A landscape with many valleys, sampled at points; each row gives a point and its height.
A ball rolls from a point to the lowest of its 2 nearest points, and stops where none of them is lower. Distance is the straight distance between rows; heights are no part of it.
j116 height 540: [130 125 103 108  94 186 116 140 139 127 112  96 137 136 133 194 116 141
  81 131 136 149  87 134]
j580 height 415: [117 130 142 110 162  80 191 177 121 144 121 110 105 114 104 128 204 125
 117 134 102 182 116  88]
j142 height 672: [149 122 178 142 131 182  96 110 145 102 101 163 148 133 110 111  97 162
 130 179 149 152 142 146]
j582 height 331: [101 106 162 144 113 102 158 134 113 108 122 174 115 132 116 102 140 109
 142 110 134 106 136 153]
j771 height 217: [108 160 126 143 147 153  82 141 109 139 119  90 137 121 175 121 162 140
 111 124 169 103 125 101]
j161 height 238: [ 77 130  95  94 113 129 139 158 112 120 130  66 110 110 133 139 157 115
  95 135 118 105  89 159]
j159 height 318: [124 111 149  99  67 120 194 151 128 113 157 110 158 174 117 110 146 129
 130  81 145 117 100 136]
j857 height 450: [164 115 109 135  88 163  86  82 100 136 147 121 107 125 200 195 120 135
  93  87 134 138 156 125]
j213 height 612: [153 103 200 147 123  85 162 150 115 142 153 216 117 120 101 117 178 131
 171 142 127 144 165  98]
j77 height 319: [124 129 131 123 177  92  66 128 158 126 161 152 150  96 159  91 110 111
 175  97 112 107 174 129]
j393 height 409: [140 137 155 144  78 159 113  90 143 119 137 133 161 118 104  86  96 129
 170 150 176  86 127 108]
j447 height 171: [152 150 146 134 136 148  70  84 172 134 119 174 155 103 141 118  70 162
 173 143 139 123 150 114]
j988 height 472: [154  91 138 116 171  77  71 103 134 146 172 128 143  92  83 153 107  88
 126 138 148 160 155 107]
j779 height 443: [137 126 161 117  97 134  87 130 103  97 113 170 104 139 158 113 114 121
 142 108 120 117 178 166]
j428 height 205: [114 133  87 140 181 152 146 100 175  99  87 154 114 131 124 113  74 148
 132 139  84 147 131 204]
j190 height 521: [117 168 102 147 130 167  91 158 123 118  54 153 114 147 179 107 119 163
 138 106 102 120 180 170]
j854 height 533: [151 134 151 129 143 132  85 184  92 127  79 151 116 165 104 157 156 107
 120 131  99 143 141 125]
j353 height 463: [121 100 113 132 204  76 146 155 151 139 154 118 108 118 106 132 130 105
  97 114  98 173 142 137]
j54 height 392: [128 145  97 135 113 166 120 126 135 123 160  70 126  94 201 149  96 145
  84 106 131 145 119 115]
j927 height 255: [148  92 115 104  85  67 146 142  87 145 166 114 101 132  71 131 169 101
 105 102 166 136 153 100]
j352 height 614: [138 107 120 130 118  49 130 155  70 141 135 171  71 123  96 154 150  86
 125  86 117 121 199 117]
j303 height 304: [178 108 191 125 142 110 128 145 114 116 142 199 128 142 129 133 107 131
 144 115  96 175 135 148]
j166 height 378: [131 117 191 125 111 124 173 164 116 139 140 125 139 163 129  82 215 155
 162 125 144 140  94 107]
j820 height 488: [113  77 140 160 198  79 182 135 173 129 167 151 112  94  86 117 125 125
 103 151 105 161 143 128]
j117 height 581: [164 121 122 128  46 158 108  63 150 127 162 124 154  95 144 134  46 118
 152 159 156  99 120  95]
j289 height 516: [ 84 159 144  88  76 156 119 177 123 136 123  88 160 114 137 160 153 148
 108 178 100 120 103 141]
j748 height 411: [ 79  95 142 172 139 110 133 131 138  96 148 127 108  99 103  68 159  91
 135 155 162  59 154 134]
j164 height 453: [106 174  97 175 167 169 142 111 169 144 144  86 133 117 157 108 129 177
 101 155 143 109  77 128]
j418 height 218: [131 105 128 140 132  43 197 155 106 139 120 162 100 133  91 142 130 117
 102 105 102 182 151  92]
j997 height 446: [164 125 171  91  63 136 122  73 131 103 162 181 151 106 134 103  80 138
 163 131 152 121 130 131]
j743 height 254: [124 107 126 142 111 156 197  96 182  85 157 107 121 139  95  61 105 158
 113 162 116 124 103 193]
j996 height 556: [172 105 168 138 126 106 102 149  71 119 132 164 118 150 100 157 175 102
 126 120 137 144 148 116]
j297 height 447: [115 121 105 145 189 161 131 120 174 130 141  83 134 123 105 119 154 152
 100 176 130 131  87 140]
j578 height 186: [107 148  87 180 121 166 136  73 163 170 137  89 150 111 159 168 116 167
  86  93 147 126 117 108]
j58 height 213: [ 87 117 109 146 111 141 197 121 135  99 105 131 122 149  96  82 136 141
 139 132 134  90  96 169]
j324 height 259: [147 127 155 144 132 139 131 102 144 134  82 211 151 151  69 157  94 123
 160 138  97 150 124 137]
j51 height 374: [109 106  99 129 106  74 205 120  98 131 125 135 126 154  82 156 117  97
 134  85 125 138 115 135]
j247 height 454: [102 124 120 149 170 115 152  84 151 154 128 168 179 119 130 118  98 173
 195 104 131 131 102 138]
j501 height 438: [129 130 111 164 173 120 115 108 132 183 138 123 157 139 133 161 129 180
 137  96 148 176 109 101]
j152 height 680: [176 114 168 177 117 188  97 116 148 134 137 133 165 155 112 128 109 167
 126 166 159 163 116  95]
j539 height 649: [122 143 119 163 166 182 111 128 148 154  77 142 160 148 122 177 130 178
 118 133 125 171 106 116]
j859 height 406: [154  95 123 131  83 134 151  85 118 139 132 195 143 136  58 185 112 124
 161 135 141 119 106 121]
j503 height 613: [ 82 172 151 109 108 135 184 175  97 123  58 133 122 142 110 114 181 117
 135 148 101 114  82 132]
j48 height 166: [ 78 179  97  90 126 129 146 153 133 180 116  75 162 131 133 155 170 179
 131 131 132 130  83 111]
j963 height 457: [127 113 112 140 182 144  95 188 134  95  91 143  81 109 119 125 152  81
  89 154  79 123 163 152]
j196 height 548: [122 187 149 111 145 151 145 178 115 119  50 145 115 146 155 109 138 135
 131 151  39 148 106 152]
j666 height 499: [106 117 131 160 150 120 207 118 148 102  96 173 127 139  86 112 102 125
 128 132  99 154 106 143]
j747 height 560: [ 99 195 116  96 134 142 121 168 123 141  72 120 134 138 175 161 119 149
 123 138  48 136 110 146]
j2 height 326: [ 89  74 108 151 131 108 152 103 154 111 133 166 108  88  62 132 129  96
 117 155 148  91 140 130]
j606 height 432: [121 130  94 101 196 141  89 186 138 117 100 109 101 112 139 162 141  86
  87 138  71 159 135 158]
j589 height 200: [ 90 180 106 129 128 152  79 162 126 139 129  82 120  99 183 153 152 157
  86 156 125 112 108 135]
j258 height 412: [160 101 184 117 138 104 161 160 135 137 171  88 133 138  95 105 175 127
 114 137 142 180 115 103]
j429 height 444: [107 143 137 172 172 142 115  93 145 158 132 136 160 126 167 121 120 185
 152 105 152 132 118 108]
j584 height 222: [136  93 122 118  44 129 134  86 102 108 168 116 144 153 128 127 113 108
 156  88 167  80 136 125]
j89 height 382: [175 143 143  93  58 181 128 157 145 137 149  58 151 174 138 130 138 145
 116 130 148 114 112  77]
j726 height 417: [155 138 163  97  84 109 118  98 119 102 122 208 133 110 142 105 104 150
 180 112 123 114 163 165]
j484 height 424: [155 156 120 178 132 156  66  80 106 173 144 114 127 116 162 178 125 130
 130 101 165 119 163  90]
j543 height 407: [152 106 138 146 155 136  58 120 117 156 112 149 145 147  83 183 146 129
 140 139 145 135 142 106]
j612 height 513: [137 109 105  82 156  80  99 132  85 165 158  88 118 137 103 146 154 124
 123 102 166 181 126 120]
j722 height 296: [107 154  70  82 113 134 133 128 159 159 177  14 137 128 144 128 135 144
  91 138 144 103 107 113]
j98 height 522: [116  87 127 149 169  45 177 144 157 139 170 176 134 100  97 128 119 117
 152 116  96 152 163 104]
j336 height 144: [105 108 142 133 131 108 125 135 103  97 175  66 112 110 169  65 113  86
  93 132 159  86 142 119]
j338 height 291: [188 111 149 105 117 112  67  90 135 114 173 185 129  78 114 161  95  89
 145 141 137 111 145 102]
j148 height 565: [130 178  89  66 103  96 143 129  67 174  78 121 126 155 137 210 127 132
 132  86 113 155  99 121]
j448 height 199: [193 147 158  99 154 123  66  99 190 118 151 188 146  73 145 116  74 129
 164 140 117 144 146 107]
j245 height 270: [147 108 196 122  79 145 128 157 103  91 138 123 103 146 147  92 150 110
 110 135 144 141 123 130]
j207 height 234: [133 105 125 136  91 167 211 125 169  87 109 128 115 147  77  66 164 141
 112 174 129 103 112 169]
j15 height 330: [116  90  99 120 136 118  82 108 122 121 148  99 124 115  98 157 111  85
 109 126 171 117 145 130]
j593 height 221: [145  99 182 135 138  93  81 132 110 104 175 134 107 108 134 106 120  76
 120 139 152 121 162 123]
j292 height 346: [154 144 127  89 133  99 143 134 105 150 124 148 136 159 168 188 105 148
 124  74  87 198  98 133]
j608 height 294: [141  97 138  93  67  92 170 164  95 126 164  91 115 154 124  97 180 111
 114  92 162 112 125 117]
j99 height 151: [165 168 153 167 122 172  45 133 130 135 105 138 124 139 177 143 127 151
 110 129 135 142 165 119]
j354 height 169: [ 99 197 158 126  89 165 118 168 124 146 137  45 146 122 189  96 168 162
 108 162 137  90 103 108]
j812 height 404: [174 151 135 180  73 191 101 116 127 160 144  65 138 132 146 142  93 133
  99 142 158 129 136  89]
j791 height 585: [145 112 175 150 145  54 154 170 103 136 118 193 103 152  97 124 161 113
 172 104  90 132 178 100]
j74 height 553: [125 169  85 107 102 119 117 130  61 182  99 118 117 154 147 190 174 159
 130  89 147 113 114 111]
j706 height 92: [ 67 124  80 159 167 128 120  93 126 113 131 100 121 110 161 114 103 130
 142 111 149  77 117 168]
j687 height 298: [117  97 161 122 108 122 147 151 121  79 129 145 101 126 152 104 136 122
  98 117 123 140 127 166]
j78 height 436: [143 147  81 146 101 147  95  77 110 177 129  95 119 110 167 199 145 151
 100  72 148 143 156 104]
j845 height 353: [100 108  98 145 137 139  65  82 145 113 114 146 137 106 102 167  98  84
 141 130 152  86 142 124]
j861 height 427: [132  83 161 141 176 110 139 134 158 140 187  88 168 109  94 105 135 123
 119 149 146 179 111  96]
j62 height 249: [ 86 130  92  84 113  87 211 168 131 127 146  74 104 136  99 106 200 124
 114 135 120  89  84 141]
j512 height 181: [123 127 101 154 176 120 161 108 169  86  92 170  87 107  85  91  89 124
 131 166  78 123 169 211]
j285 height 313: [117  94  73 123 132 112  96  86 126 136 179  36 135 110 123 149  96  89
 100 112 167 128 142 110]
j7 height 227: [ 88 142 121 146 119 161 170 110 136 107  86 121 137 151 143  67 141 184
 151 123 158  92 109 186]
j29 height 267: [179 116 193 127 134  99  85 139 112 113 184 181 127 114 134 116 113 110
 147 134 116 144 178 125]
j776 height 278: [150 122 113 149 120 175 151 115 180 107 164  43 126 139 126  61 104 126
 119 183 140  91 101 125]
j613 height 542: [124 175 124 145 109 141 104 130  95 153 110 143 118 145 185 157 156 171
 136  72 143 117 120 127]
j487 height 459: [103 150 102 146 192 147 132 114 160 129 122 113 126 121 182  97 127 182
 127 129 108 119 101 167]
j37 height 687: [168 125 183 148 123 151 121  90 155 135 145 134 178 131 142 103  62 167
 147 164 135 163 109 104]
j156 height 654: [127 154 136 163 117 192 137 114 168 137  76 146 158 141 144 134 112 204
 118 125 135 167 107 141]
j798 height 372: [148 124 150 109  79 197 150 159 173 110 130  95 147 183 120  93 140 144
 109 143 152 108  99 119]
j655 height 537: [113 166 142 141 178 136 157 147 133 114  43 157 113 151 123  91 147 128
 137 135  75 147 138 160]
j509 height 445: [137  90 159 136 157  95 117 112 166 123 193 115 147  84  86 114  93 101
 122 164 142 139 131  96]
j992 height 437: [110 128 157 163 153 115 137 100 134 104 153 101 117 105 136  26 143 103
 149 180 148  81 148 151]
j848 height 598: [ 98 159 138 106  92 120 146 165  72 119  62 146 112 165 133 136 150 111
 133 113 122 104 101 138]
j65 height 333: [125 106 134 112  56 142 188 182 129  81 131 132  98 132 116 123 142 102
  89 131 104 147 110 146]
j518 height 320: [136 131 116 121 167 113  87 108 180 130 131 185 166  96 136 103  87 118
 212 104  92 125 158 149]
j340 height 703: [166 120  99  97 165  97  48  81 103 161 140 163 137 127 116 195 124 123
 181  98 123 135 190 124]
j673 height 419: [165 118 149 142 195 130  94 129 120 163  97 174 159 157  93 157 152 144
 170 131 121 167 139 117]
j434 height 260: [ 88 121  67 150 159 117 175 121 132 116  83 119  91 133  70 151 142  89
 106 141 116 104  91 152]
j189 height 511: [102 150 106 155 182 167  70 172 132 128  71 135 112 143 160  88 148 119
 142 123 105 105 162 165]
j333 height 358: [145 104 143 100  64 163 170 174 160  95 146  98 134 165  94 117 151 105
  88 143 128 133 101 125]
j622 height 383: [146 111 170 143  87 177 165 118 161 111 129 125 167 173  99  67 119 155
 143 153 160 123 106 129]
j611 height 373: [120 111 104  68  66 162 167 163 172 113 134  69 137 163 111 158 124 122
  98 127 111 113  94 141]
j524 height 485: [138 109 117 113 116 113 118 164  86 102  98 164  95 145 135 165 105  83
 113  72  89 132 157 150]
j204 height 627: [ 87 126 138 146 132 120 179 152 108 137  72 138 113 155  74 131 194 108
 140 137 125 112 100 102]
j224 height 240: [155 112 124  90 150 107  77  86 172 114 166 157 127  45 142 142  68 101
 171 132 134 119 132 100]
j270 height 559: [136  98 123 151  92 193 122  86 185 103 137 110 152 120 111 114  50 132
 110 151 161 128 115 133]
j288 height 231: [141 138 139 164  68 156 130  67 135 149 144 126 151 138 165 127  96 174
 158 101 161 103 142 113]
j355 height 195: [154 107 145 129  55 156  98 111  97  99 147 112 122 156 144 117 114 104
 118 125 181  89 143 122]
j716 height 375: [127 121 170 113  98  77 161 112 134 102 161 202 120  92 117  87 114 130
 153 103 136 119 141 152]
j175 height 536: [106 148 132 128 176 116 103 176 102 146  85 130 132 145 147 130 189 131
 151 112 116 124 117 125]
j69 height 468: [ 89 127 100 122 121 120 148  71 164 123 115 169 154 102 116 136  86 148
 194 105 141  96 110 150]
j969 height 359: [111 107 180 144 143 110 144 144 100 134 122 158 146 140 118  89 177 135
 172 117 153 117 127 119]
j667 height 428: [149 117 165 139 187 126 116 135 137 153 129 126 163 144 117 134 145 165
 145 136 147 173  92 104]
j335 height 286: [ 82  85  75 167 155  82 196 128 141 123 118 137  93 111  55 155 134 102
  98 143 121 116 136 120]
j786 height 644: [123 133 120 131 148 154 148 151 127 147  80 133 151 151 112 147 143 162
 125 127 121 147  70 134]
j398 height 111: [ 90 111  98 143 177  94 103  94 129 130 166  84 145  90 131 103 101 110
 148 126 165  88 131 122]
j315 height 512: [179 133 128 101 130 149  57 165  68 122 119 143 114 159 160 170 159 114
 105 117 110 156 155 133]
j800 height 596: [159 103 124 113  82 134  90  42 138 135 165 136 154 101 150 174  77 120
 174 115 146 114 137 106]
j16 height 268: [125  98  96 130 122 168 167 123 162  96 156  78 129 144 133  84 119 144
  92 161 120  93  87 172]
j731 height 285: [138 136 172 119 139  94  83 106 129 125 154 159 142  98 169  78 103 110
 191 114 145  82 151 116]
j173 height 287: [131 131  92 111 123 168 143 137 164 123 177   9 137 130 134 100 145 112
  86 186 137  99  85 109]
j629 height 290: [146  96 149 145 127 155 143 122 176 127 168  47 136 140  92  68 107  75
 116 182 156  96 138  96]
j147 height 256: [ 99 151 156 128 112 113 114  90 119 118 133 158 139 106 179  55 101 148
 185 108 169  84 158 142]
j792 height 616: [173 129 130 126 102 132  60  66 134 127 142 170 127  98 183 166  76 127
 153 124 110 112 176 116]
j811 height 230: [ 93 131 106 119 130 146 198 151 129 124 128  97 135 146 101 104 181 130
 138 141 122  89  64 154]
j676 height 247: [170 106 129 110  66 141 124  71  66 121 170 144 145 168 141 165 122 137
 150  96 161 106 140 136]
j145 height 223: [119 123  93 136 171 150 128 129 148 112  86 146 105 135 129 144  94 111
  96 128  84 149 116 165]
j348 height 394: [117 125 115 154 165 154  62 118 116 136  84 167 135 142 101 175 154 120
 168 128 141  91 155 128]
j658 height 178: [104 117 166 139 171 114 106 130 130  99 174 110 109  83 162  78  93  78
 110 147 132 119 162 139]
j891 height 303: [103 119  47 120 131 140 139  94 145 134 173  36 153 139 133 133 108 130
 105 112 164 104 117 111]
j980 height 501: [ 98 166 150  92 102 134 158 177 107 112 130 113 132 120 159 138 134 145
 113 151  89 142  90 156]
j867 height 470: [184 114 163 127  87 149  65  99  82 117 162 132 118 133 171 169  95 126
 120 125 139 142 158 125]
j900 height 288: [132 108 129 114 141 144 164 158 163 105 181  54 117 120 114  95 174 116
  87 168 126 130  97 134]
j621 height 659: [136 138 135 138 105 199 133 135 165 116 102 103 135 147 130 103 115 190
  85 173 125 163  91 141]
j689 height 312: [107 125 100 161 168  60 226 166 134 111 139 152  87 127 138 100 126 106
 110 128  52 148 163 119]
j814 height 490: [199 128 145 113 121 132  69 130  58 128 159 123 109 133 134 181 135 117
  90 127 148 151 155 122]
j832 height 523: [102 150 116 145 185 123  85 158 114 142  82 154 137 143 136 104 150 114
 183 100 107  95 162 133]
j541 height 393: [193 124 134 124  78 174  92 126 111 135 163  79 159 171 143 155 125 145
  93 132 157 146 120  82]
j644 height 379: [122 114 116 127 135 150 130 116 138 103 156 113 126 129 181 131  88 152
 107 105 119 165 111 164]
j557 height 170: [135 105 156 144  93 129 109 122  97 124 165  80 130 122 157  90 108  98
 127 139 174 111 134  96]
j886 height 232: [109 152 154 141 109 173 124 145 118 128  94 102 140 148 148  95 176 164
 129 139 158 100  95 116]
j882 height 440: [134  87 120 140 223 123 134 104 171 124 183  87 150 115 106 110 114 127
 110 164 124 148  91 135]
j937 height 572: [121 181 107  79 151 103 110 170 110 159  78 110 129 143 158 194 136 119
 117 102  55 165 119 121]
j112 height 695: [183 123 167 145 126 132 115  77 145 140 180 142 176 117 175 142  78 168
 149 112 121 171 117 109]
j105 height 439: [108 112 109 120 175  58 204 163 129 141 159 100  95 100 108 115 167 126
  94 137  92 167 116 129]
j617 height 183: [115 186 116 141 103 182 118 153 146 129 135  58 121 110 188 112 133 140
  72 164 141  96 116 110]
j126 height 405: [100 147 104  93 126  61 200 142 102 125 107 114 105 128 106 135 127  94
  98  96  98 157  96 117]
j143 height 262: [105  98 107 124 139 111 140 162 123 100 142  89 102 109 125 119 158  85
  79 147 118 129 111 142]
j925 height 289: [137 124 136 136 153 102 106 134 162 129 109 204 151 131  91 123 106 116
 174 115  77 128 155 142]
j174 height 433: [111 122 112  61 117  56 162 174  77 143 140 111 103 122 118 136 146 107
  94  93 126 161 113 131]
j692 height 441: [163 102 153 100  54 116 143  80 142 114 157 213 146 109  82 141 110 120
 167 134 153 118 115 139]
j829 height 403: [127 133  80 113 147 130  96 126 130 156 148  80 136 113 160 175 119 145
  81 106 152 174 121 117]
j12 height 648: [129 110 101 112 136  70  70 144  82 125 136 163 107 127 113 161 139  72
 137  72 121 116 198 135]
j808 height 496: [151 111 136 113 186  90  65 140 100 146 152 109 125 121 122 151 145 105
 112 123 145 169 159 113]
j469 height 500: [ 94 140 123 162 208 145 111 143 144 107  82 146 106 137 124  63 174 126
 156 155 108 100 155 172]
j169 height 214: [163 151 119 187  70 157 118  44 130 182 160 110 161 109 146 155  89 134
 141 119 156  91 145  73]
j663 height 130: [134 162 129 138  93 181  78 137 120 124  95 130 105 115 191 175 122 160
  90 124 122 142 139 132]
j774 height 211: [107  92  96 100 108  67 164 165 101 157 134  98  75 111  72 131 184 105
  87 131 153 154 159  97]
j322 height 520: [113 154 105 162 186 103 188 128 159 119  72 170  98 137 101  84 121 107
 125 145  64 128 132 138]
j396 height 176: [ 95 165  68 133 137 134 149 113 135 173 118  83 157 123 157 166 147 179
 118  98 152 127  96 105]
j961 height 665: [124 126 147 156 161 197 120 119 163  97  84 139 146 135 111  96 108 170
 105 175 125 154 116 183]
j328 height 461: [131 106  96  70 135  56 172 132  91 161 163 119 111 138 116 149 112 119
 113  58 138 189 111 131]
j403 height 156: [102 192 125 111  90 158 128 158 129 167 124  69 171 131 163 141 188 186
 117 131 154 100  86  88]
j187 height 532: [106 166 103 135 110 151 112 116 117 141  66 166 121 146 198 154 125 162
 154  69 119 117 155 150]
j146 height 146: [112 129 131 133 151 139 133 103 158  71 119 153 101  90 110  68 101 117
 123 158 129 109 153 197]
j460 height 165: [ 99 108  86 125 113  42 205 173  93 137 117 119  83 126 105 136 164 108
  98 138 113 158 155  77]
j587 height 328: [180 136 159 115 147 113 134 151 100 140 116 178 131 176 147 156 115 140
 147  94  64 189 121 118]
j23 height 396: [153 113 180 108 124  97 191 182 116 155 128 122 132 143  88 126 205 139
 145 135 127 179  98  90]
j307 height 115: [ 89 131  88 130 155 126 117  89 144  79 120 137 104  99 148  86  82 128
 146 124 125  75 164 203]
j384 height 133: [103 132 120 136 162 121  99  81 152 148 146 133 173  85 130 115 103 125
 175 142 170  77 125 108]
j193 height 237: [ 94 165 133 159 131 136 126  97 132 128  95 126 151 135 174  65 129 180
 170 120 168  84 145 141]
j310 height 530: [ 85 177  94 106  80 180 124 158 143 135  86 104 135 128 130 197 124 157
  90 171 102 125  90 142]
j702 height 377: [152 119 134 119  97 127  94  79  98 125 134 189 131 131 103 183 127 111
 176 131 146  96 134 132]
j325 height 636: [118 121 144 147 145 160 148 141 127 150  64 154 144 156  60 128 169 133
 147 161 141 135  88 112]
j27 height 219: [ 93 147 101 119 132 152 117 151 117  99 118  81  96 110 169 113 151 142
  86 171 109 102  99 176]
j494 height 431: [134 137 171 104  71 136 123  96 135  96 124 129 128  76 111  39  96 119
 166 176 173  77 148 125]
j446 height 241: [108 136  88 122 159 147 161 139 139 115  58 128 108 143  96 163 114 103
 104 156  80 132  73 146]
j724 height 271: [118 121 118 166 165  58 186 183 128 125 115 162  85 120 111 132 143  93
 113 144  69 164 180  79]
j131 height 153: [169 165 170 154 137 166  54 114 142 129 119 168 152 139 156 112 112 164
 165 133 123 135 180 117]
j483 height 337: [196 127 137  85 116 123  97  85 130 110 142 225 130  85 110 153 117 114
 187 123 128  90 136 111]
j968 height 580: [116 171 113  69  63 114 136 161  68 136  88 125 118 160 128 184 151 126
 122 123 103 137  89 127]
j756 height 395: [150  97 169 140 114 155 129  97 160 130 145 128 175 150  69 101 118 131
 154 166 166 114 102  88]
j4 height 371: [120 103 151 144 107 109 116 128 152 103 139 176 106  82  93 101 127  98
 138 168 159  75 157 125]
j313 height 483: [ 83 103 110 148 142 127 184  89 161 122 107 178 154 131  73 127  93 131
 162 133 130 109  93 156]
j219 height 456: [151 146 127 111 140  91 130 183  98 116  95 150 100 151 134 148 128  74
 108  90  50 160 146 121]
j603 height 467: [145 114 138 114  88 124 118 128  73 104 131 161 104 155 180 165 116 119
 138  69 116 135 138 154]
j823 height 430: [110 165 116  99 127  98 175 160 102 100  85 140 104 144 138 135 121  96
  99  99  56 139 109 124]
j176 height 469: [106 156 124 113 179 118 151 171 135 129 135 113 117 121 194 102 136 165
 127 116  97 141 102 164]
j872 height 344: [140  91 142 124  67 100 208 149 113 122 154 153 118 160  87 138 139 124
 123  95 128 146 122 120]
j870 height 416: [114 128  97 115 161 147  90 152 121 123 112  92 115 127 171 168 121 116
  90 103 123 143 134 149]
j171 height 583: [159 127 131 113 134  70 136 161  58 144 103 156  90 154  78 161 179  97
 118 116 116 133 161 101]
j781 height 550: [152  94 102 137 110 179 107  95 157 114 144  86 142 129 118 164  82 119
  89 134 151 156 112 121]
j374 height 198: [130 145 102 192 116 171 114  52 171 158 130  95 150  87 152 148  67 130
 113 130 160 111 138  96]
j182 height 538: [131 151  73  49  83 130  90 118  98 185 137  82 121 130 130 182 150 151
  96 119 157 165 126 119]
j479 height 484: [121 138 112 177 190 133 123 162 152  99  93 147  82 123 111  68 172  83
 129 163  66 117 174 175]
j267 height 460: [ 93 133 155 123 117 109 120  99 135  93 149 130 118  69 141  35  99  91
 151 158 155  65 174 148]
j252 height 365: [121 109 127 113 163 122 149 119 135 127 143 148 139 138 146 156  77 138
 139  77 100 181 107 141]
j903 height 679: [158 128 129  99 158  72  75 120  81 140 157 173 130 127 121 163 151 101
 176 103 118  91 181 124]
j234 height 526: [123 133  92  28 125 105  98 133  94 197 135 100  94 137  94 165 155 129
 110 128 158 200 115 111]
j485 height 482: [112 141 158  88 152  95 170 191 101 132 123 129 121 131 169 109 151 129
 132 108  94 161  91 144]
j697 height 568: [146 136 123 165  52 201 134  82 175 133 137  91 145 120 152  98  41 129
 131 156 160 104 136 104]
j167 height 557: [105 113 134 159 179  40 185 154 125 152 131 188 126 121  98 112 165 124
 169 105  99 129 169  88]
j177 height 413: [145 180 147 201 108 178  95 107 115 183 131 106 136 125 176 134 117 138
 114 117 160 113 130  72]
j350 height 582: [115 160  96  56 134  65 112 149  86 166  83 115 108 132 108 180 140 109
 115 115 101 171 119 119]
j530 height 376: [ 91 106 126 161 160 145  86 120 152 114  94 166 130 119  94 130 126 114
 133 152 136  97 161 147]
j490 height 248: [154 146 183 121  73 156 110 156  88 119 126 115 135 169 155  92 164 149
 134 129 169 120 112 121]

Where does a ball stop that starts at each point below?
j152 => j148
j692 => j663
j89 => j403
j171 => j403
j963 => j336
j992 => j706
j182 => j336
j267 => j403
